Points, in no order, along strands that fork, close into loops and pass close to each other.
In the rows, 128 means zero.
Points whose rows are less than 151 apart are linked; no others are. Some points are linked to none.
Fole: [113 162 175 121  82  97 111 121 135 110 185 102  74 120 115 117 152 129
 178 199  76 160 117  84 114 150 104 106 173 138 117  94 111 153]
nit: [ 97 172 139 144 144 167 164 114 165 131 156 123 103 139  82 102 151 163
 166 186  86 130 138 125 113 140  84 125 146 154 131 166 126 144]
Ges: [118 103 146  90  97 153 140  69 156 140 133 151 141 116 106 167 157 115
 191 116 128 184 192 128  99 161 109 112 112 192 114 164 113 126]
dusel: [149 141 158 216  74 144 141 143 114 120 182 128 219  80 106 148  99 145
 100 103  99 171 138 177 115  86 160 127 162  88  87 145 124  85]
Pabed: [144  81 124 101 153  95 113 111 103  97  77 124  75 125 151 142 133 109
 135  91 136 101  61 110 168 147 126 127 120 113 172  93 138 128]
Tuk: [118  91 173 159 179 122 100 140 125 143 155 104 171 148 128  98 186 139
 116 149  83 106  86 131 108 147 130 108 174 117 164 134 150 115]
per: [ 78 113  82 150  52 175 128 137 130 126 181 121 143  73  97 146 124 145
 159  99 119 180 136  75  93 161 146  98 152 159  84  81 122 140]
Labo: [115 118  93 156  84 178 160  92 146 119 135 139 166  74 105 158 105 154
 137 111 155 152 152  95 130 131 121 110 137 143 104 118 109 160]
kugol: [ 99 125 123  84 185 108  93 149 107 127  44  93 139 149 105 102 143 119
 111  98 143 101  97 145  94 126 142 126  66 130 146 137 151  93]
tobi: [158  85 148 138 150 137 112 125 128 101  32  92 141 132 124 171 123 123
 115  92 108 152 164 156 116 146  86 144 144 162 147 133  93 155]
beg: [147 128 108 180 139 120 113 163 123 101 117 147 125 124 123 134 174 151
 124 137 197 182 124 167 111 112 150 129 104  73  96 171 136  92]
murif: [122 175 185 115  99 104 152 135 142 104  71 119 125 142 108 151 128 171
 115 147 177 143  56 142 131 100 129 119  71  75  92 179 135  99]
bevil: [141  55 121 184 169 127 127 118 131 157 134 109 193 101 107  93 164 115
 112 112  94 111 113 142 131 143 134 112 162 122 151 127 155 100]
gilom: [146 159 128 128 132 161 172  95 118 112  77 160  67 175 133 136 162 126
 117 120 166  77 127 117 119 163 133 106  63 167 139 155 131 113]
duta: [159 156 129 101 143 117 105 164  85 125 137  73  71 152 198  92 170 148
 123 130 138  93 136 117  89 140 123 114 142 139 162  99  98 161]
seg: [124 136 106 102 175  99 108 183 126 144 150 119 206 100 110  55 103 149
 130  84 116 109 181 109 153  81 140 160 111 115 118 115 120 132]
sevi: [135 153  85 184 110 135 108 162 146 146 116 164 133 150 115 131  66  88
  82 134 160 124 105 131 170  71 163 136  82  76  98 143 130  98]
vofan: [137 151  90 163 146 169 148 146 115 125  94 146 111 165  98 124 123 149
 105 124 203  90 116 134 101 135 115  97  84 147 103 139 135 127]
Pelu: [125 138  84 128 141 160 124  89 153 123 119 181 142 120 137 138  95 116
 117 111 133 110 119 128 185 125 112 152  51 131 123 153 114 113]
bet: [101 154 117 131 114  98 130 142 144 121 175 125 116  99  89 119 172 155
 182 192 170 161  95 116 100 138 111  79 133 135 104 119 130 115]
rasid: [105 133  68 132 155 170  80 171 127 122 109 127 131 182 167 112  94  58
  90 124  79  96 146 102 154 126 176 169  97 113 137 104 131 133]
Sepe: [177 133 184  99 146 109 125 145 165 114 174 145 126 160 139  98 137 136
 167 158  85 120 152  92 135 132 138 132 156 145 128  89 109 199]
Vob: [154 132 135 154  72 166 120  94 143 119 137 134 156  69 113 152 116 187
 136 116 154 196 129 122 130 140 144 103 118 110  85 121 115 145]
Nog: [ 73 138  80 145 149 153  57 199  95 150 109  93 116 164 156 101 134  78
 100  78 109 104 153 122 112 132 149 153 115 109 151 102 108 121]
kare: [152 132 112 118 112 144 120 108 156 129 109 138  58 118 146 112 165 121
 134 124 135 153 199 118 131 116 127 144 100 154 173 158 112 159]
ker: [133 132 160 205 100 153 166 113 112 135 130 146 176 166  85 145 116 145
 123 134 138 142 143 131 143 156 145  79 113 120  48 150 116 122]
liku: [158  72 119 142 126 154 114 107 123 152 170 170 138 145 159  94 132 121
 135  85 110  92 112 150 156 164 138 133 114  99 125 131 134  79]
gudo: [105  94 133 185 122 143 149  92 140  87  79 133 156 118 135 165 156 134
 131 132 165 164  96 121 114 171 121  96 102 123 100 166 120 107]
mipe: [ 87 180 179 121  72 117 148  95 145 126 125 107 119 122 128 166 148 145
 147 161 153 137  24 123 107  97 102 114 102 102 129 168 130 123]
Tidaz: [108 130 172 130 117 123 178 113 115 101  91  85  79 145 105 119  96 138
 175 145 145 130  97 136  94 165  93  91 142 153 127 127  98 121]
visiv: [131 118 113 115  66 176 162  31 126 141 145 171 106 135 142 127 154  87
 163 154  73 128 154 103 162 172 134 134 163 160  93 118 140 161]
fizi: [ 13 148 131  84 114  87 117  84 142 128 164  72 137 119 133 163 131 157
 201 189 121 152  92 110 106 150  93 134 140 171 118 113 128 119]
Dup: [111 143  73 113 124 169 203  39 130 141 157 172 137 111 119 130  88 100
 133 152  90  89  95 114 165 159 102 120 136 145 143 142 144 111]
pid: [167 120 168 124 133  85 158 160 135 144 110 124 108 141 111 130 136 131
 181 138 173 155 127  92 115 133 168  70 122  95  95 113  95 138]
Vumol: [134 116 192 177 125 155 138 105 137 124  92 127 166 146 120 177 151 151
 121 150 132 150 137 137 121 155 110  99 110 152  87 161 109 119]
Bab: [130 117  58 106 139 123 109 181 109 124 100 155  70 165 136 119 134  75
  92 126 105  67 191 141 105 130 116 169 140 180 130 101 145 127]
lipeb: [144 120 176 145 145  46 141 161 120 111 104 105 126 127 141 142 158 126
 150 157 185 154  81 105 112 104 164  94 117  64 113 121 127 105]
pafek: [171 133  38 124 101 156  99 106 114 142  55 153 156 112  93 155 127 132
  71  59 130 105 162 156 123 131 135 123  94 142 142 135 155  94]
Sisi: [139 197 114 156 157 118  99 199 106 152 144 100 184 111 117 149 136 119
  95 126 149 129 121 182  99  58 147 169 168  57 122 121 166 126]
rosef: [104 116 132  54 142 110 182  84 131 139 120 142  65 133 155 152 184  92
 154 184 121 122 160  94 125 156 119 107 143 207 136 127 120 138]
simab: [165 150 204 147  61 160 109 101 114 140 138 138 104 157 155 143 106 152
 146 153  94 143 127 147 151 160 121 146 169 120 110 138 104 154]
Rebi: [122 187 162  76 186 105 133 165 133 121  88  99  80 210 124  90  91 132
 126 139 104 104 105 102 102 121 164 131  99 110 189 114 138 153]
vur: [151 147 167 138 154 115 157 137 141 111 152 153 198 126 107 139 155 148
 130 173 142 133  80 128 116 106 155 125 137 104  84 164 148 123]
lag: [160 110 110 102  91 157 118 169  92 159 146 114 145  98 104 151  89 168
 103  87 169 170 152 152  95 107 129 112 115 119 116  85 132 129]
mita: [166 216 151 103 148  88 124 155 103 173 117  96  86 162 128 111 132 134
 165 115 159 118 131 140 107  79 177 123 108  74 155 119 129 128]
bar: [ 80  79 113 153 115 142 104 109 145 145 175 143 119 108 159 138 162  82
 146 152 151 154  76 131 142 143  79 110 142 139 127 138 139 105]
Dod: [112  70  99 111  69 159 140 100 121 120 144 163 127  68 121 149 106 104
 133  90  89 169 214 131 124 126 110 148 184 187 104 131 116 136]
Kosu: [119 112 156 119  91 164 115 104 123 150  97  80 119  82 120 171 107 127
 117 148 139 188 112 135 105 114 100 111 137 106 149 148 120 153]
geva: [135 141 148  92 119  95 103 150 109 139 175 123 176  73 124 159  67 133
 160 147 152 140 105 166 139  61 125 143 139  80  79 123 135 102]
Rozu: [131 106 113 133 174 110 125 116 113  94 105 140  84 190 155 100 129  92
  96 134 154  93  34 117 160 147 138 118 109 127 198 108 157 132]
Bipa: [ 28 130 101 131 132 153 129  65 147 154 165  82 182 128 144 175 148 134
 166 177 119 159  72 131 109 130  93 153 159 170 124 151 138 108]
Kekiz: [125 134 166 133 124 121 165  89 132 108  87 107  55 162 117  93  84 108
 149 133 108 143  96 134 137 147  98  93 146 111 179 140 110 119]
fud: [179 121 184  87  94 153 145 105 106 147 114 122  95 185 133 116  88 132
 152  94 105 111 150 132 142 138 119 132 149 145 142 134 108 155]
kopif: [138 141 123  98 138  84  86 138 133 152 160 107  71  98 125  70 142 136
 100 173 113  84 138 139 147 121 119 149 129 133 189 109 165 159]
dasev: [172 182 153 192 119 110 124 135 106 119 117 139 152 148  99 147 166 140
 139 141 163 149 119 209 126 103 172 159 115  58  88 192 156  98]
kene: [154 120 108 146  64 158 168  91 120 145 104 139 123 117 130 150  90 142
 134  66 150 119 172 132 152 150 118 104 112 139 120 114 120 169]
mazu: [133 159 170 158 105 151 157  90 173 110 190 161  74 175  85  91 131 138
 177 168  52 155  96 112 131 194 144 101 127 120 145 135 139 109]
renim: [153  89 134  85 160 106 123 134 125 144 185 125 211 109 157  93  71 137
 148  54 112 110 176  98 162 101 143 140 145 118 111  93 112 140]
leza: [185 157 160 132 129 136 135 124 126 126  97 149 101 211 181 135 163 136
 126  99 152  92 154 125 142 167 150 150  65 127 140 150 112 144]
bemu: [126  81 126 158  88 159 102 138 120 110 183 129 184  59 106 135 124 170
 122 121 154 190  87 138 106 121 127  80 121  91 102 116 152 100]
Nesut: [ 51 118  62 174 126 160 105  93 142 145 179  73 152 158 133 185 148 138
 159 179 149 186  83 112 113 112 127 152 175 171 123 127 114 123]
Fug: [167 165 136 174 123 117 116 146 117 161 144 143 143 120  99 147 128 105
 132 129 142 130 109 203 143  65 145 155 152  60 112 167 150  89]
fimo: [120 148  43 155  58 187 182  86 131 111 118 173  99  91 111 150 157 129
 102 100 102 105 177 139 136 162 103 158 175 175 138 135 137 146]
zirev: [ 74 120 181  82 147  90 148 113 165 100 119 119 129 101 144 163 139 150
 128 187 116 111  97 104 153 138  85 128  99 154 153 133 135 132]
vilu: [148 162 173 125 116  29 102 169 105 101 126  78 131 129 153 140 201 130
 129 161 201 159  44 135  90 102 157  89 123  84 119 123 141 121]
fikuz: [ 95  98  97  87 102 140 142 101 144 110 126 151 130 103 113 144 125 122
 191  99 139 161 211 134 112 133  88 130 147 207 128 131 121 159]
nim: [124 130 106 168 143 123 135 185 132 132 163 156 146 153 132  92  81 125
 102 114 139  98  86 129 178  86 152 149 144  57 107 118 126  97]
nufog: [134 126  80 103 120 131  64 138 121 161 146 116 111  74 123  73 111 146
  81 123  98  91 147 152 141 100 110 158 104 136 175 113 158 124]
Kose: [169 108 157 152 154 105 137 162 142 157 165 137 132 156 101  97 123 138
 175 137 135 118 117  88 114 140 182  76 147 104 103  94 125 128]
rok: [153 117 174  87 127 110 145 119 168  96 142 149 100 152 163 125 142 147
 172 148 132 115 146  61 132 170 127 112 128 176 148  90 109 198]
paf: [170 101 106  80 154 138 120 101  88 144 124 160 171 120 161 140 135  87
 110  75  64  83 158 139 150 131 128 164 173 163 125 117 132 130]
Kino: [ 81 185 156 170  82 123 148  52 166 135 170 144 182 159  86 134 132 126
 168 157 101 167  19 108 160 141 131 105 129  89 100 161 143  91]
dal: [137 100 133 105 153 104  83 171 116 114 139  86 169 140 170 114 129 164
 155  71 154 132 177 109 114 129 123 145 149 144 128 105 101 195]
Lelof: [139 111 143  94 145 134 133 105  76 124  79 140  71 187 158 117 112  76
 103 122  83  88 130 174 142 159 123 159 139 126 146 136 140  90]
Duv: [118 190 138 150 190  77  86 203 113 146  98  83 149 145 119 148 158 144
 136 140 154 158 146 167  81  91 169 137 153  60 125 128 143 114]
rez: [146 119  88 148 174 142 138 162 144 162  91 140 103 186 130 114  92  84
 105 102 113 100 160  98 141 136 165 145 106 127 140 123 134 125]
Tos: [127  86 143  96 115 121  66 150 123 136 150 143  98 112 188 126 141 111
 146 145  93 136 153 159 153 100  95 173 147 123 117 143 120 121]
Pek: [132 149 171 115 144  84 137 137 141  80 130 100  73 152 150  82 170 148
 157 128 131 143 111 152 106 114 119  99  96 123 149 136  87  90]
Nar: [121 132 174 105  91  66  70 138 119 146 198 120 126  68 124 154 138 134
 190 144 117 159 106 164 115 107 116 115 134  91 103  99 127  92]
gav: [138  94 106 128 132 144 118 134  94 146 159 137 110 133 161  89  85 100
 118 108 113  77 102 127 174 124 131 156 130  80 130 111 140  99]
maruf: [ 98 132 116 127 100 112 149 153 117 136 176 133 169  51  79 135  66 133
 140 127 153 198 148 154 133  56 129 127 152  85  87 134 146 103]
lurar: [119 160 172  68 126  44 124 136 153 149 154 116  77 143 161  94 156 148
 114 193 123 117 125 130 123 139 122 105 107 155 188 105 152 125]
dele: [ 83 102  59 144 166 107  88 196 113 122 138 133 205  93 124  83 100 125
  89  93 139 123 156 132 136  86 162 158 100  89  95 111 142 106]
fize: [160 159 172 148 115  95 128 139 169 132 193 153  77 123 137 139 154 119
 194 204  85 142 132  80 126 142 150 119 150 124 117  91 131 163]
zitiv: [141 127 137 119 182 135  76 150 107  85  38  88 152 172 142 149 126 124
  96  65 117 116 146 133 114 146 134 169 138 141 151 132 133 145]
Voke: [144  84  88 114 118 129 156 146 111 151 181 146 178  81 149 114  79 104
  93  56 108 106 171  99 163  92 166 148 141 152 121 113 102 111]
mavuf: [114 134 165 100  93 133 181  65 144 144  93 119  81 157 154 182 167 113
 160 143 141 160 159 113  98 163 118 100  96 194 121 153 112 123]
Lus: [ 93  97 110 166 120 149 117  90 128 114 152 156 104 134 185 116 180  78
 139 163 154 108  48 124 161 147  77 100 170 170 143 125 152 141]
Lepad: [119  76 161  90 219 109 139 138 120 121 130 139 181 194 176 152 121 111
 112 135  94  94 119 102 141 147 146 166 121 138 121 123 127 131]
rav: [112  58 107 118 109 125 164 153 141 130 174 162 147  66 139 150  96 106
 109  70 120 136 195 113 138 116 132 145 153 188 103 101 103 129]
Bul: [107  77 114 114 101 130  78 138 101 124 122 113  56  98 183  97 128  96
  97 127 108 112 151 168 132 115 103 151 180 133 136  98 147 133]
midif: [131 164 186  78 117 123 178 102 169  74 126 126 125 164 114 129 158 164
 171 155 121 126 119  59  92 150 104  95 115 188 133 113 109 186]
Tedip: [181 216 149  98 101 116 131 151 159 164 132 139  75 128 103 143 128 140
 178 160 162 133 151 146 125  84 142 143 129  94 146 139 111 130]
Reze: [142  94 105 170 101 171 136  77 126 107 166 193 152 103 166 134 116 111
 100 105 112  87 125 140 186 132 101 149 104 135 108 148 124  98]
pip: [128  99 131 101 176 109 163  97 166 167 127 126 111 116 102 119 156 103
 144 201 108 123 160 103 129 140 126  88 146 174 149 125 129 145]
zakov: [128 120  59 152 117 153 122 125 111 120 176 156 176  43 132 119 108 136
  57 101 166  92  86 148 144  85 106 120  97 131 112 121 141  82]
bapo: [134 117 152 244  83 135 138 139 127 120 136 137 172 131  93 143 100 163
 100 126 122 160 133 157 138 126 131 106 165  85  90 145 119 130]
pigek: [119  98  77 123 156 123 171 136 166 156 137 159 101 100 116 143 127  89
 111 178 129  88 142 110 144 137 108 112 154 162 137  95 160 164]
gen: [153 134  41 143  96 159 149 103 128 110 100 199 107  95 100 141 126 115
  98  90 104  87 147 144 146 137 117 146 131 153 169 140 141  97]
pov: [118 158 156 125 108 158 130 107 144 147 136  93 138  75  93 147 113 162
 134 173 147 153  62 115 117 100 100 114 132  96 134 159 129 136]
Seb: [133 214 170  72 164 109 152 163 130 138  88 111  97 222 118  95 136 143
 124 112 146 130 132 122  95  93 182 148  89  84 149 150 134 121]
guge: [126 151 107 161 125 147 123 102 164 145  83 142 137 124  89 137  89 116
 101 150 176 142 103 110 165 107 115 128  66  96 107 157 118 111]
Kufeb: [159  91 112 148 133 142 138 117 121 103  55 122  85 108 115 146 151 111
 107 118  93 128 170 146 133 154 109 144 188 164 170 129 129 144]
novi: [104 186 161  92 192  58  99 178 136 134  77  83 170 141 127 115 160 157
 136 127 127 155 157 115 102  96 170 159 116  81 133 144 123 128]
lodon: [ 64 151  73 172  89 146 125 117 151 129 187 116 157  91  85 124 158 153
 184 160 143 194  80  87 112 137 153  96 145 125  89 109 121 124]
rafus: [117 108  47  86 135 108 106 125 123 113  79 153 124  68  79 138  68 111
 118 100 150  98 134 115 166 104 125 136 109 145 120  79 139 119]
vobef: [ 65 127  95 148 128 153 131  74 129 114  80 119  98 131 147 190 118  86
 127 158 138 140  96 139 145 144  69 159 130 150 145 157 118 121]
limek: [143  90 118 136 141 161  88 133 116 140  85  99 148 107 144 207 114 118
  69 112 142 175 152 144 117 124 105 130 130 139 123 132 117 139]
Givon: [134 111 106 178 187 156 136 165 121 138 125 104 202 115 106 107 139 165
  67 107 152 132 142 132 100 104 150 123 143 110  97 152 121 128]
parob: [185 163 125  87  96 117 171  83 146 101  66 148  56 145 115  99 138 114
 142 105 125 134 177 122 145 157 128 125 116 172 170 140 116 175]
teb: [ 95 123 155  90 104 111 104 129 121 122 167 113  68 107 108 103 122 128
 174 189  99 124 148 123 129 155  72 120 185 159 148 109 130 164]
zokov: [128  79 107 118 150 112 118  87 110 151 123 130 165  74  97 125 117  99
 104 133 131 123  86 141 139 105 115  91 137 135 155 117 165 108]
vuz: [139 109 184 125 140 130 152 120 156 126 150 158 113 182 170 145 153 116
 136 159  89 133 110 135 140 133 138 124 110 122 131 165 140 108]
badi: [172 134  90 112 131 144 125  99 111 136  50 135 169 140 114 111 128 132
 110  38 139  99 164 133 131 148 160 132  88 131 136 128 147 129]
lusar: [140 123 125  74 130 136 120 147  71 167 126 114 155  90 108 119 110 162
 126 119 188 138 118 167  85  97 124  98  89 118 101 129 158 117]
vefo: [123 102 162 130 155  78 134 129 153  81 136 125  89 161 182  94 196 121
 146 166 116 120  84 149 137 155 126 107 106 113 173 149 115 102]
zad: [119 104 116 171 115 128 150  69 142 103  90 131  98 128 145 161 178  95
 148 136 128 145 108  96 134 212 116  87 141 143 149 129 116 132]
vaz: [181 144 121  68 162 107 134 124 127 111  68 103  67 165 118  98 120 103
 134 109 113 102 168  89 122 133 137 135 119 172 197  94 120 186]
riti: [141 123 103  97 103 169 108  95 145 135 109 168  81 107 161 142 161 119
 121 126 133 129 153 137 147 119 111 181  65 150 130 166 124 121]
Lizu: [137  91  82 170  79 171 121 142 124 129 167 148 172  64 147 138 106 134
  76  73 165 147 104 145 148  95 141 130 123  87 111 121 135 100]
zivop: [119 117  37 120 131 148 112 156 102 152 159 126 156  75 109  91  91 106
  45 104 113  65 128 151 131  74 129 151  93 154 156 108 145  99]
kiku: [117  69  65 154 137 121 151 152 101 113  97 113 169  66  60 130 127 134
 103  83 167 153 132 123 114 136 145  86 140 122 107 103 150 129]
muso: [172 109 129 115 154 152 179 132 136 144 153 167 163 140  89 102 105 135
 114  85 109  73 146 118 134 130 132 111 154 169 123 100 137 142]
foduz: [124 162 141 127 116  75 110 162 109 125 177 118 133 129 133 139 177 160
 154 204 195 125  56 138  76 113 121  84  89 118  93 118 142 113]
dos: [131 132 109 164 116 157 100 150 140 105 104 145 160 108 117 135 123 178
  93 103 164 206 173 156 135  99 164 152  62  72  84 164 134  97]
Kotuz: [145 115 102 163 134 152 129 120 125  92 129 169 110 149 150 112 157  98
  83 128 134  79  56 129 165 157 115 126 156 140 175 114 156 140]
rif: [127 128 131 119 166 147 141 139 120 153 110 150 159 224 149  97 107 105
 145  55 117 111 199 113 158 146 160 154 116 141 132 146 134 154]
dok: [166 100 132 143 141 147 159 157 150 192 168 156 139 136 124  87 131 148
 116 110 118  92 158  96 141 121 163 127 161 102 126 112 139 146]
rataf: [166 148 131 101 122 132 132 126 110 158 127 105  32 141 142  94 178 121
 107 132 126 126 165 134 100 111 132 129 117 142 168 144  94 141]
befo: [ 97 168 162 128 100 146 172  62 165 123 169 146 103 162 106 112  98 139
 185 171  71 144  57 114 164 153 122 126 138  95 130 160 139 115]
Meno: [150  89 140  99 136 126  94 162  92 145 101  89 180 119 133 138 127 153
 141  60 169 161 170 139  79 124 143 114 136 138 139 104 123 171]
teko: [128 122 182  85 116  80  53 152 106 167 197 112 125 115 169 112 164 138
 162 154 100 124 150 173 104 130 112 140 149 137 128 119 121 118]
Niro: [ 97 141 117 108 152 123  63 166 102 156  97  95 136 123 113 129 114 129
  95 135 170 124  97 155  96  83 100 129  95 119 127 128 152 102]
napul: [ 78  95  55 137 125 101  99 210 119 165 157 127 155  89 111  87  74  97
  47 110 155  97 127 146 131  72 123 130 118 120 134  89 151 117]
mada: [109 113 163 143 192 105 114 184 118 149 160 111 161 172 147  94 174 139
 153 126  93 109 149 149  88 157 135 121 161 115 132 138 131 116]
pof: [119 153 187  98 192  60 171 173 121 103 130  89  59 202 157 111  91 133
 112 147 119 110 106 122  97 138 149  96 137 121 189  93 122 159]
Mezu: [122 151 179 112 117  94 124 124 128  97  83 115  80 134 126 127 165 153
 125 113 158 149  96 149 110 113 125 128  66  98 126 172 110  78]
vudag: [123  74 131 183  79 133 119  96 139 140 136 143  85 119 165 148 183  79
 127 147 117 148 140 121 131 158 126 111 160 131 107 150 125 120]
neku: [178 125 132 128  73 152 134 138  99 171 113 119 129 170 128 107  93 136
 120  57 125 123 181 149 128 126 111 128 143 143 115 127 111 155]
pif: [149 108 127 124 210 144 152 140 133 130 113 134 186 132  87 114 112 162
  85 133 117  91 163 121 127 126 120 134 122 160 117 133 143 142]
minom: [155 134 143  84 175  83 168 124 118  92  89  91  46 175 152 115 122  98
 108 160 109 110 120 121 110 144 143  98 169 154 184  96 104 173]
suzeg: [114 128 137 160  94 116 133 166 108 107 174 136 197  85 116 129  61 156
  92  83 135 179 165 161 131  61 166 148 159  82  71 127 115  67]
Mibo: [144 122 110 140 155 159 145 119  86 189 106 147  91 206 148 130 105  87
  89 124 105  67 143 152 145 134 160 137 109 119 138 158 155 113]
gil: [106 128  98 180  31 180 117 134 128 114 219 166 125 100 113 145 129 132
 144 127 105 118 106  65 126 170 123 116 158 151  85  92 118 135]
Zuz: [135 138 113 138 192 109  87 162 128  85 141 121 205  69 145 138 116 173
  81 155 178 118 134 137 143 103 124 154  96 127 104 122 143 136]
dida: [123 141 194  52 122  43 147 150 166 152 146 142  77 142 158 136 138 126
 150 161 116 127  90  96 123 119 148 119 105 105 160 125 137 107]
mola: [149 219 133 209  53 164 119 111 142 132 180 130 149  98 117 192 116 159
 167 165  91 147 115 115 128 152 137 146 161  89  78 121 102 144]
rus: [ 76 115  75 206  96 138 154 164 164 116 157 120 111  93 105 128 112 125
 114 144 156 138 103 101 132 118 105 109 187 129 140 121 122 151]
rad: [119 101  72 118 159 115  98 139 106 125  63 138 161 101 107 119  84 107
  98  70 146  88  87  92 158 128 159 145  84  90 118  93 127 120]
Zun: [148  78 159  92 199 136 131 127 111 128 123 124 186 152 174 146 102  92
 134 104  74  88 164 121 149 142 123 162 158 173 132 115 116 150]
gofi: [107 168 127 198 102 173 178 108 178 117 181 154 103 143  84 107 126 150
 145 159  78 134 148 113 126 159 130 124 161 135 119 168 112 136]
Zab: [ 51 136 151  59 114 113 135  91 149 119 121  95 130  97 127 168  91 153
 189 170 128 161 121 114 137 122  80 156 110 162 134 128 109 148]
Sez: [ 95 113 112 151 170 146  99 192 104 147 125 103 115 165 163  91 163 120
 128  79 108 130 188 146 110 120 140 165 146 110 143 141 122 117]
virip: [127 115  75 146 138 139  86 155 106  89  82 121  42 151 158  82 142  81
  81 120  84 105 166 161 112 124 117 181 147 167 156 106 134 123]
Kabu: [166 102 109 101 134 138 132  98 113 143  75 123 201 109  92 110  72 133
  99  52 140 120 134 104 166 136 155 144  98  99 121 106 126 141]
piv: [106 150 159  86 176  41  82 164 133 122 128  85 155 123 137 109 145 168
 133 140 142 123 157 131 117 118 128 159  98 121 140 119 144 138]
gorap: [ 99 132 151 130 129 140 132 111 125 103 156  79  84 126  94  99 155 142
 136 195  85 104 128 140  94 161  65 113 170 184 174 135 138 146]
vufaf: [106 143 150  85 161 140  94 132 122 108  20 102 143 195 135 109 135  89
 113  54  96 116 130 141 115 150 145 174  87 124 176 139 136 115]
nofe: [122 141 147  97 117 128 149  90 108 105  48 121  42 179 121 133  94  88
  89 133 101 112  98 139 137 154 102 113 124 127 179 142 121 102]
por: [115  85  74 121 138  99 132 116 103 115 108 138 127  48  73 114 104 130
 129  99 167 126 121 138 123 125  97  98 120 136 142  87 153 107]
linez: [115 193 111 202  60 163 110 127 150 116 213 163 111 122 128 153 124 118
 192 153 111 134  99 104 126 162 113 143 138 117  74 106  98 119]
nas: [138 102 173 110 187 145 155  97 152 131 135 180 156 179 182 164 120 123
 102 137  92  90 118 101 175 126 172 164  86 108 123 157 127 128]
gomod: [110 174 178 101 131 126 213 121 158  64  97 113  77 156 115 130 124 163
 174 144 143 136 102  92 100 135 121  75 112 145 134 112 103 155]
posa: [153 152 124 112 142 143  90 138 123  94 138 138 177  81 138 138  95 168
 106 122 163 155 173 143 135  84 118 167  92 108  70 145  98 127]
para: [ 82 159 149 158  95 165 144  36 163 118 125  93 186 115 124 171 120 142
 150 158  88 173 100 101 155 157 127 140 148 122 111 169 105 128]
zonak: [139  96 141 172 175 130 120 190 121 132 106  71 151 115 102 139 145 160
  79 152 171 152 137 139  72 116 128 107 154 118 127 136 117 152]
vin: [168 102  94  77 128 157 135  82  96 117  84 157 134  89 128 129 160 107
  92 132  79 102 170 151 119 126 106 164 189 176 150 134 152 148]
Sonap: [110 138 159 106 146  71  90 146 147 105 155 116 151  84 138 144 122 165
 118 192 170 123 119 129 139 127  97 123 116 136 108 123 126 155]
lud: [142 134 143  95 159 141 142 129 122 143 125 141 128 216 185 106 174 112
 166  58 146 124 175 114 120 167 164 142  91 135 139 140 115 145]
Mun: [190 179 164 159  69 151 131 130 125 133 168 135 158 128 133 176  85 142
 147 134 118 136 141 147 151 110 123 137 158  88  63 120  96 148]

A fork is a point with three links, a tip a point with one. Leave the first point through the second and follow the links. Name the first fork or tip that comes.
Duv / Sisi | Sonap
por / rafus | fimo
Pek / vefo | tobi
muso / dok | per
vudag / zad | Bab
pip / rosef | zivop
midif / rok | Kino
Bab / virip | Pabed
gil / linez | Labo
fimo / gen | por

A piece is all that can be reached along the links. How many separate loops has the piece of each point below (a circle has one, a figure eight two, a Y none), and how many tips (points with one link)?
rez | loops 0, tips 4
kare | loops 1, tips 2
dida | loops 1, tips 3
kugol | loops 1, tips 1
